A landscape with many valleys, sampled at points; each row gives a point and its height.
A ball rolls from a point to the lowest of its 2 nearest points, and stops where none of them is lower. Distance is the straight distance between rows; heights are no part of it.
K589: [ 14  26  24 -18  14  28 -11  -6  11 -37  -6  14  22  -9 -27 -23  15  15
   5 -41  42  12  -2   0]  (h 2.09)
K194: [ 75  -9  -5   6  31  22  -1   5 -29 -35 -10 -13 -27 -22 -28  11  -4 -15
  28  33 -38 -18   4   8]  (h 5.75)
K588: [ 23  -7  12 -28  29  27 -24   4  17  27 -31  25   3  -7 -19  12  35 -18
  -4  12   7  25  30   8]  (h 1.71)
K103: [-28  -4  22   3   7 -49  -8   5 -26  35   7 -33  31   4  11 -16 -29   4
   6   2  10  -9  -2 -23]  (h 1.07)
K221: [ 36  -5 -28 -15 -22   7 -36  -3   7  -6  16  12  20   0 -21  -4  44  22
 -10   6  34  23   6 -15]  (h 4.75)
K240: [-38  17  10  21 -10 -38  29  10  16  66  -4 -12  -8  27  28 -10 -22  -5
 -15   7  -5  11  13  -1]  (h 0.63)
K598: [ 12 -11  36 -13  33  16  19   6  16  28 -26  16   4  -3  -8  11   4 -10
  -7  -4  20  31   3  38]  (h 1.46)
K370: [-37  17 -18  27 -15 -24   1   0  18  33  19  14   7  46  29 -13 -33   0
 -13  -3 -12   0 -11  -4]  (h 1.10)
K998: [ -3  16 -26  34 -25 -11  -5   8  41  13  44  31   8  51  30 -29  -3  20
 -15 -21  13  19 -11  -1]  (h 1.59)
K457: [-15 -27  13 -20   8 -21  30  17  11  52 -31 -18 -33   3 -23  12   0 -62
  38  38 -18  11  18 -12]  (h 5.54)
K955: [ 10  -1  -7 -34  -3  17 -10  -4   4   8 -21   2 -13 -20 -33  11  43 -25
   9  18   0  -1  31 -20]  (h 1.93)
K649: [ -2 -27 -17 -31 -18  22  25  -5  13 -25 -13  22 -16  -6  -1  50  37 -13
 -18  -5  -8  -6  -6  32]  (h 2.25)
K713: [  4  16 -20  49   3 -12 -29  -7 -12   1  32   1   5  24  20 -32 -59  23
  -7  -8 -14   3 -15 -30]  (h 1.64)
K891: [-40 -18   3 -30   9 -27 -51 -11 -13  25 -27   4  33 -23   7   9  12  14
 -19 -11  20  -3  34 -33]  (h 4.97)
K414: [  6  20  27 -15   5  19  17  -8 -13 -54 -26 -14  -6 -32   7  14  19   5
 -12 -10 -19 -38   8  23]  (h 6.91)
K405: [ -3 -20  -8 -23  -8 -12 -26  -5  -8  10  -9  -3  23 -12 -10  18  23  16
 -14  -2  33   5   7 -14]  (h 4.86)
K396: [-20  47  17  -2   9  -9 -27   4   1  24   6  -7  14  15 -15 -43  -9 -26
  45   2 -12 -24  15 -41]  (h 2.41)
K581: [ 14  -5  30  -1  35  26  -6  -6   4 -27  -2  21  23 -16 -17 -14 -29  26
 -13 -46  36  29 -27  20]  (h 1.82)
K253: [ -5 -34 -54  23 -26 -15 -13  -5 -21   1   9   1 -31  11  28  23 -15  -2
 -23  31 -52 -17   8 -23]  (h 1.60)
K81: [  4   8 -25  11 -45 -15   5  12  18  35  13 -18 -19   9 -10  -8  37  -7
  -1  36   7  19  23 -32]  (h 4.39)
K546: [ 24   0   4   6 -12 -17   0  -2 -32 -33  11 -47  -3 -37 -23   1   0  26
  -1   7   8 -12   5 -26]  (h 6.80)
K357: [  4  24  24  37  26  17   9 -10   4 -12  -1   6 -14 -13   8 -28 -38  23
 -27 -27   2  25  17  -4]  (h 1.65)
K543: [ -2 -19   9  14  23 -16   1   7  14  62 -12   6  18  15  27  17  -2  18
 -38  12  14  40  13  23]  (h 5.31)
K619: [ 13   9  27  -4  25   1  16   9   2  30 -12 -18 -20  -6 -26  -9 -14 -48
  39  33 -26   1  18 -12]  (h 5.60)
K61: [-23  25  38  -6  13 -16   0   3 -19   5  -6 -37  40  11  44 -19  -1  -7
  23   4  -7 -44  -6  31]  (h 7.00)
K652: [-19  30  -1   2  -3   8  -8  -1  38  -3  16  43  21  46  22 -22   1  -3
  -6 -37   5  -4 -13  18]  (h 1.99)
K476: [-20 -16  -9   2 -16 -16  25   1  11  40 -16  -8 -17   1  41  35  21  -9
 -40  24 -29  -3  25  19]  (h 4.06)
K477: [ 33  13  19  22   6 -11  -7  -2  -9   2  -3 -32  23 -15  26 -12   2  30
 -31   6  19   7  13   4]  (h 6.06)
K56: [  9 -37 -12  14 -11   5  25  12  23  10  14  24 -16  -1 -20  11   7  30
 -27 -20  51  74  -8   7]  (h 6.55)
K775: [  6  53  17  -1   9  -2 -28  -6 -10  -2  -9 -16  13  10  13 -30   8 -17
  11  10 -28 -41  31 -20]  (h 2.18)
K935: [ -2  14  10  -8  28  45  20  -7   7 -48  -8  42 -22   7 -17  -3 -20 -20
  31 -33 -31 -25 -27  27]  (h 2.70)
K31: [-37 -24  10   5   2 -19  37  -4 -24 -16  -2 -10 -29 -23 -19  10 -48  -3
   6 -19  -7  -6 -23 -16]  (h 2.92)
K766: [  2 -27  -1  -7  18  14  18   0   3   2  -3  17   3  23  22  30 -14 -20
   6   2 -29 -18 -40  57]  (h 2.23)
K853: [-13  15 -44  -3 -54   6 -12 -18  12 -40  19  22 -12   7  -3  -2  40  18
 -21 -16   9  -5  13 -30]  (h 3.28)
K471: [ 60   4   6  -1  31  26   1   9   4  -2  -9  -5 -22 -11 -46  -6   5 -32
  43  26 -18   6   9  -1]  (h 5.68)
K769: [  0 -18 -42  37  -3   3 -28 -10 -17  -3  18  13  -8   9  23   4 -43  16
 -24   7 -25   3  -6 -16]  (h 1.25)
K112: [  7  41  39  15  28   5   3  -9 -15 -16 -21 -24  -5 -13  29 -20 -21  -5
 -12  -4 -40 -37  24   9]  (h 1.92)
K709: [-10   5  15  -8  16  33  53   2  31 -12 -10  36 -31  14 -14  15  -1 -33
  17 -17 -22   2 -15  44]  (h 2.57)
K697: [  1 -23  -1  10   5  18  27  -9  -9 -48  -2  10 -18 -23   5  26 -30  23
 -33 -30  -9  -1 -25  27]  (h 2.51)
K570: [  5   2  51   1  41   8  27  -1   5  14 -36  -9  -4 -40 -14   3 -10   6
 -15 -17  20  34  22  18]  (h 1.16)
K836: [-28 -39   1  -1  -8 -28  29   3 -26  -8 -14 -14 -48 -23 -27  12 -30 -31
  21  13 -36 -13  10 -38]  (h 3.06)
K316: [ -8   7  45 -25  19   0   7   1 -24 -14 -22 -37  21 -26  15   4  11  -5
  17   3  -3 -32  -5  32]  (h 6.95)
K637: [ -1 -27   3  -9   9 -22  17  17  18  64  -6   3  17  29  10  24  -2 -10
  -3  26  10  21 -18  36]  (h 5.41)
K307: [ 14  -9 -20   8 -25  -2 -16 -17 -19 -40  17 -15  -4 -37 -27   4   5  40
 -17 -13  31  18  -2 -36]  (h 6.73)
K121: [ 24 -34 -50   2 -22  14  -3  11  30   6  14  38 -26  20   0  21  24 -15
 -14  17  -6  27   0   7]  (h 3.79)
K644: [ 16  17  16  -6 -17 -12  -3  -7 -33 -50  -7 -43  10 -39  10   6  24  18
  -5   4  -6 -42  15  -6]  (h 6.86)
K875: [-27  25 -28  13 -39   4  -3  -3  11 -15  15   7 -41  -2 -27 -21  -5  -9
   6   2 -11   3  25 -58]  (h 3.64)
K838: [-20  28   3  33  -8  15  22  -1  29   4  10  22 -24   5   0 -29  -9  20
 -18 -31  21  43  22 -23]  (h 2.17)
K816: [ -3  18  22  -6 -25 -28  23   5  -3   4  14 -33  24  -1  -4  -4  22  10
   6   0  32  -6  -3   8]  (h 6.27)
K699: [ -7 -23  14  -4 -10 -17  46  14  21  27   0  -4  -1  -3 -20  22  12  16
 -15  -4  47  47 -16  21]  (h 6.46)
K765: [-32  14  23 -10 -27 -31  34  16  20  35   1 -15  16   5 -19   2  22  15
  -2  -6  54  27   5  -3]  (h 6.36)
K837: [-26  -6  21  10  18 -31  -6   0 -21  35  -6 -23  -7  -7  20  -7 -34 -20
   1  14 -30 -15  20 -29]  (h 1.41)
K940: [-14  28  26  23   7 -20  18  -2 -12  11   6 -29 -10   9  24 -16 -36 -15
  13   7 -45 -36   3  -3]  (h 1.67)
K916: [  0 -26  -8  30  -3  -6  48  -5  -9 -25  15  -8 -34 -15 -17  14 -50  19
 -11 -15   4  23 -33   3]  (h 2.73)
K909: [ -7 -38 -28  -9  -9 -16 -16   5 -17  11  -4  -5 -30  -2 -29   5 -21 -27
  23  25 -21  -5  -1 -47]  (h 3.20)
K236: [ 19  -2 -15 -21   1   0 -44  -5 -25 -13  -7  -7   1 -22 -15   6  22 -11
   8  20 -19 -29  25 -34]  (h 2.16)
K321: [-18   4 -28 -14 -25  15   5  -7  14 -22   4  35  -7  21   7  21  20 -13
  -9  -8 -19 -30 -12  13]  (h 2.07)
K608: [  2  21 -47  26 -36  26 -10   4  27 -18  28  36 -35  23  -4 -29   4  -3
   4  -1 -18  11   8 -37]  (h 3.81)
K241: [ 29 -19 -55  12 -13  -2 -41   5 -12  18  13   2 -19   3 -12  -2  -2 -12
   8  44 -11  17  16 -47]  (h 3.42)
K651: [ -7  -8 -24 -18 -23 -23 -26   4 -32 -25  35 -15  33  15 -15  -6  -5  -1
  44   6   4 -43 -42 -23]  (h 2.54)
K879: [ -2  13  32 -38  30  46   6  -2 -12 -26 -10  -7  19  -3  -1  -8  30  -9
  58  -8   8 -28 -31  58]  (h 3.07)
K267: [ 16  21   7 -31  18  43 -22   3  12 -20   4  23  26  23   1 -19  31 -20
  43  -8  -4 -27 -24  37]  (h 2.94)
K209: [-12   2  50  -4  28   2  14  -9 -13 -15 -22  -9  20 -38 -13  -2 -21  29
 -19 -35  41  21  -4   5]  (h 1.52)
K334: [-17  51  36 -12  12  16  -3  -9  14  -9   1  10  21  11 -25 -34   5  -4
  31 -25  28  -3   0  -3]  (h 2.34)
K212: [ 58   8  17  26  33  -6 -12   4 -21  21   1 -41   3 -19   7 -16 -24   8
  -2  29 -10   8  19  -4]  (h 5.94)
K544: [ -7  40  23   2  31  27 -16  -2  32  12  -6  35  29  44  42 -28   1 -15
  -4 -29 -12 -13   2  46]  (h 2.22)
K183: [  4  20  28 -22   7  20  18   4  -7 -25  15 -15  32   0 -27 -18  21   5
  57 -15  42 -12 -47  38]  (h 2.93)
K992: [  6  41  19  40  28   3 -23 -16 -12 -12  15  -4  15  -4   7 -45 -54  25
  -6 -28  10   6  10 -23]  (h 1.18)
K142: [ 36 -30 -60  -6 -29  17 -22   5  10 -14   7  19 -37   1 -38  11  24 -16
  13  33  -2  21   5 -28]  (h 3.63)
K178: [  6 -18   7   2  17 -14 -36  -2  -3  37 -35  -2  41 -14  51  20  10  33
 -54   9  11  13  24  23]  (h 5.19)
K849: [-15 -32  11 -11  16 -31 -39 -10 -19  23 -42 -17  28 -46  35  23   8  29
 -39   4   4  -1  42 -12]  (h 5.08)
K642: [ 40  -6 -43  20 -45   2 -14  10   9   2  28  -6  -5  -2  -5 -10  38  23
 -12  24  25  35  16 -31]  (h 4.60)
K263: [ -2  17 -11 -24   7  42  -5  -7  -4 -62   5  36   4  17 -10   1  10  -6
  36 -24 -19 -42 -38  29]  (h 2.81)
K818: [-17   3 -25  11 -37  10   3  -6  30 -32  26  40  -7  16   3  -8  18  29
 -35 -44  34  25  -2 -10]  (h 3.02)
K831: [-24  30  15 -13   0   0  10   3   4  -2   6   0   2   8 -33 -23  -8 -28
  53  -7  -2 -19 -14 -14]  (h 2.55)
K255: [ 30 -21 -24  28 -11  20   4   5   2 -22  22  10 -26 -22 -24  -7  -1  32
 -13 -15  28  56   2 -24]  (h 6.65)
K309: [ 24 -21  -3  -4   1  25  47   4  32 -12 -12  25 -40   2  -5  27  23 -21
 -13  -6 -14  15   0  41]  (h 2.42)
K848: [  8 -32  -1 -19   5 -26  22  19  12  59 -12 -14  -9  11 -17  23   4 -36
  27  44   5  19 -11  16]  (h 5.48)
K135: [-48 -37   5 -30  17 -16 -16  -6 -18  24 -11   9  39  10  18  25 -19  -2
   0 -14  15 -11 -36  18]  (h 1.62)
K411: [-34   5 -47   4 -46  -1 -15 -10  -3 -15   8  11 -32   1   6   5  14  -2
 -19   4 -24 -13  28 -50]  (h 3.47)
K140: [-38  13  -6  28 -24  -2   1 -14  13  -3  12  17   0   1  12 -16   4  47
 -41 -33  42  44  18 -27]  (h 2.63)
K959: [ 13 -31  -1  -7  27  24  13  -5 -19 -41 -13   5  -8 -14  10  35 -26  -5
   2  -2 -29 -22 -33  42]  (h 2.35)
K283: [ -5  41  30   7  30  31 -11 -12  10 -17 -24  17   8  11  41 -22 -15  -5
 -26 -21 -34 -25  15  27]  (h 2.15)
K974: [ 24   9 -10 -16 -12   0  -8   9 -11 -24  39 -20  30  12 -26 -10  16   5
  60   7  25 -22 -53  15]  (h 2.74)
K997: [-47 -27  38 -19  14 -48   1  11 -22  38 -10 -27  42  -2  27   8 -19   9
  -7  -7  18 -11 -14  12]  (h 1.38)
K427: [ -8 -35 -44   2 -27   1  13   0  21  29 -12  20 -34  12  15  36  26 -20
 -32  27 -22  20  16   5]  (h 3.92)
K215: [-11  14 -18  14 -48 -26  29  11  20  37  12 -20 -18  21  28   4  33  -7
 -25  29 -16  -1  20   0]  (h 4.22)
K445: [ -5  -2 -32  -4 -25  -9 -10   2  -6  -8   9   8 -11  21  25  20   7 -19
  -6  23 -51 -51  -2   2]  (h 1.87)
K176: [  8 -22 -25 -27  -2  -7 -54  -8 -41 -29  10 -11  25 -16 -16   7  -1  -4
  28  11  -4 -39 -16 -32]  (h 2.36)
K931: [-17 -10  -1 -20  11  -1 -13   1  -1   9   9  14  55  31  14   6  -6   5
  18 -11  26  -9 -52  40]  (h 1.83)
K118: [ 24  10  29  -5 -14 -36   5   8  -7  15  -3 -61  32 -19  12   6  35  24
 -13  23  32  -2  13  13]  (h 6.18)
K805: [ 57 -12  -5  25  36  19 -18  -1 -25 -12  -7 -12 -23 -31  -4  -2 -28   4
  -4  22 -30  16  20  -6]  (h 5.84)
K328: [  3  -5  -8   0   4  -2  12   7  13   5  18  12   6  21  -6   4 -17  -9
  20  -3  -2  -4 -43  22]  (h 2.05)

Call two points neighbours if one is among the 2 nearest of the other. Go from one point of each pair to the other, from neighbour to neighbour, staying as low as possible. Name the highest point that can't be avoided.
K570, K992 -> K879
K992, K769 -> K713
K240, K570 -> K831
K240, K103 -> K544

For each start below, name the point where the ball stops.
K644 -> K103
K608 -> K992
K118 -> K103
K476 -> K103
K543 -> K103
